Points on a hilly landscape, in no order, each with its height.
From any point a ball rolls to the lowest of the 3 points nearest to it. It stops when none of these is lower. Distance is the straight distance between rows; heights are no part of it.
q_887 height 580: [159 131  81 135 122 132  78 179 135 121 107 128 129 203  81  98 153]
q_788 height 288: [140 130 165 152  79  99 134 141  77 129 149 170  99 125 141 116  82]
q_521 height 464: [153 135 173 147  74  80 138 139  68 134 135 199  90 146 138 120  82]
q_733 height 297: [117 126 114 120 174 130 150  88 134 110 114 100 144  89 126 125 186]
q_304 height 332: [123 127 173 139  88 120 142 124  87 136 154 154 101 122 155 135  75]
q_232 height 543: [109 102 159 107 123 152 145  78 119 133 169 118  92  88 151 145 103]
q_132 height 396: [148 115 134 152  98 111 115 148  73 114 149 146 118 137 115 104 101]
q_672 height 864: [128 172  72 104 172 112 105 181 197 140  54 125 199 128 112 131 156]
q_772 height 299: [120 136 197 143  71 109 165 115  97 158 154 174  89 143 175 152  72]
q_145 height 451: [122  98 132 120 158 138 136 108 118 121 137 103 132  95 126 121 150]
q_959 height 859: [125 156  77 108 169 117 112 171 187 137  61 120 188 137 111 138 166]
q_626 height 295: [138  94 139 139 115 136 121 138  98 115 149 125 120 122 128 106 116]
q_52 height 310: [135 125 167 150  86 114 138 134  83 133 155 159  97 124 147 118  80]
q_55 height 840: [132 129  88 116 167 119 116 160 176 133  76 113 173 148 107 133 182]
q_306 height 645: [148 127  81 115 138 126  86 179 161 127  82 119 153 190  92 116 162]
q_798 height 235: [115 172  70 124 182 118 124 144 189 123  80 110 192 118 126 138 174]
q_106 height 870: [134 156  74  94 156 113  87 183 193 143  43 137 186 149  96 120 153]
q_705 height 865: [139 146  78 105 153 118  97 183 182 140  55 130 173 157  94 127 169]
q_245 height 554: [158 121  85 141 121 131  92 169 130 117 113 126 133 184  86 104 155]
q_160 height 566: [150 106 102 138 128 129  99 156 117 114 132 111 136 162 101 105 142]
q_200 height 668: [ 95 143 180 124  89 153 173  68 121 148 186 137  78 111 172 167  71]
q_466 height 585: [ 98 111 157  95 137 154 146  61 123 128 166 125  98  72 137 148 119]
q_230 height 659: [ 97 144 191 141  81 137 176  86 114 151 168 146  88 128 184 167  62]
q_502 height 316: [122 136 183 147  81 116 154 121  95 149 159 163  93 130 163 142  70]
q_402 height 523: [111 168  90 129 184 127 140  93 166 109 101 104 179  93 133 142 188]
q_611 height 439: [128 110 105 122 165 123 129 140 144 124  98 104 162 141 113 126 184]
q_310 height 344: [147 102 130 150 106 122 114 148  86 112 146 134 119 140 114 102 115]
q_782 height 602: [162 141  75 121 126 134  75 187 153 135  77 125 132 205  86 108 156]
q_313 height 380: [108 177  77 127 179 121 132 111 181 114  87 106 190 109 127 139 178]
q_69 height 109: [116 195  64 121 183 119 107 151 214 128  74 110 208  98 128 136 152]
q_664 height 397: [126 101 162 126 119 148 131 113 107 128 165 127 100  99 146 123  96]
q_762 height 349: [112 107 145 100 160 140 143  69 119 119 143 110 117  74 135 130 157]
q_204 height 476: [112 113 168 121 111 151 146  93 109 140 172 121  93 100 152 139  85]
q_406 height 598: [102 127 177 122  99 148 161  82 119 144 184 130  87 106 161 158  72]
q_656 height 395: [117 118 171 129  99 140 144 105 100 137 165 135  93 103 151 137  82]
q_303 height 672: [ 97 148 190 135  78 147 185  72 115 144 176 136  74 124 177 173  72]
q_594 height 357: [126 130 101 122 175 121 136 125 150 119  98  99 164 119 116 132 183]
q_472 height 635: [159 139  72 103 137 129  62 197 175 139  46 140 149 193  85 110 156]
q_757 height 434: [159 122 123 159  87 108 109 160  76 110 139 151 110 155 103  95 109]
q_517 height 660: [147 102  98 131 152 131 114 152 150 118 109 110 146 159 102 117 167]
q_853 height 345: [133  92 141 135 128 137 131 120 107 120 150 113 116 106 126 114 115]
q_639 height 490: [158 130 108 158  97 114  96 167  84 105 131 144 117 171  97  92 127]
q_852 height 926: [ 98 126 171  94 119 160 159  53 126 140 178 130  80  89 156 158  92]
q_396 height 347: [138 136 191 148  74  93 165 123  89 149 144 194  80 155 170 147  80]
q_777 height 582: [130 101 119 126 164 127 136 123 130 116 124 102 145 113 118 122 173]
q_284 height 759: [134 117  88 122 155 124 107 166 156 129  93 113 158 170 100 121 171]
q_157 height 298: [116 146  89 128 181 118 132 135 175 117  85 110 184 125 121 140 177]
q_843 height 465: [119  95 152 111 135 149 134  97 113 128 153 116 110  85 136 121 122]
q_716 height 514: [154 117 101 148 108 120  92 165 103 112 128 128 120 175  90  98 137]
q_431 height 651: [106 135 186 138  87 133 165  91 103 149 171 143  82 117 171 153  67]
q_102 height 615: [142  95 117 142 128 136 111 148 114 117 135 111 130 148 107 109 142]
q_875 height 814: [ 92 140 182 106 105 163 170  54 128 142 193 123  76  98 164 173  87]
q_219 height 334: [135 108 150 142 105 131 123 134  96 130 162 133 108 107 132 114 100]
q_490 height 455: [135  88 130 126 142 135 125 128 117 117 144 106 122 110 123 115 144]
q_90 height 348: [144 117 159 149  87 115 127 142  83 124 156 144 103 127 131 111  86]
q_388 height 403: [108 205  69 132 188 133 116 118 206 116  96 102 200  88 134 137 168]
q_146 height 320: [120 115 125 115 175 136 146  82 126 108 124 106 139  85 128 130 175]

Where does a ball stop that starts at each point below?
q_517 => q_69
q_304 => q_788
q_466 => q_626
q_472 => q_626
q_306 => q_626
q_875 => q_788
q_313 => q_69
q_757 => q_626
q_777 => q_69
q_402 => q_69
q_762 => q_733

Call two points neighbours if one is among the 3 nearest of the other. Go from one point of each pair to the other, from neighbour to neighbour, staying as low as possible. Name the highest point that can't be avoided.
q_69 and q_772 => q_490
q_788 and q_772 => q_502
q_733 and q_69 => q_594
q_626 and q_772 => q_90
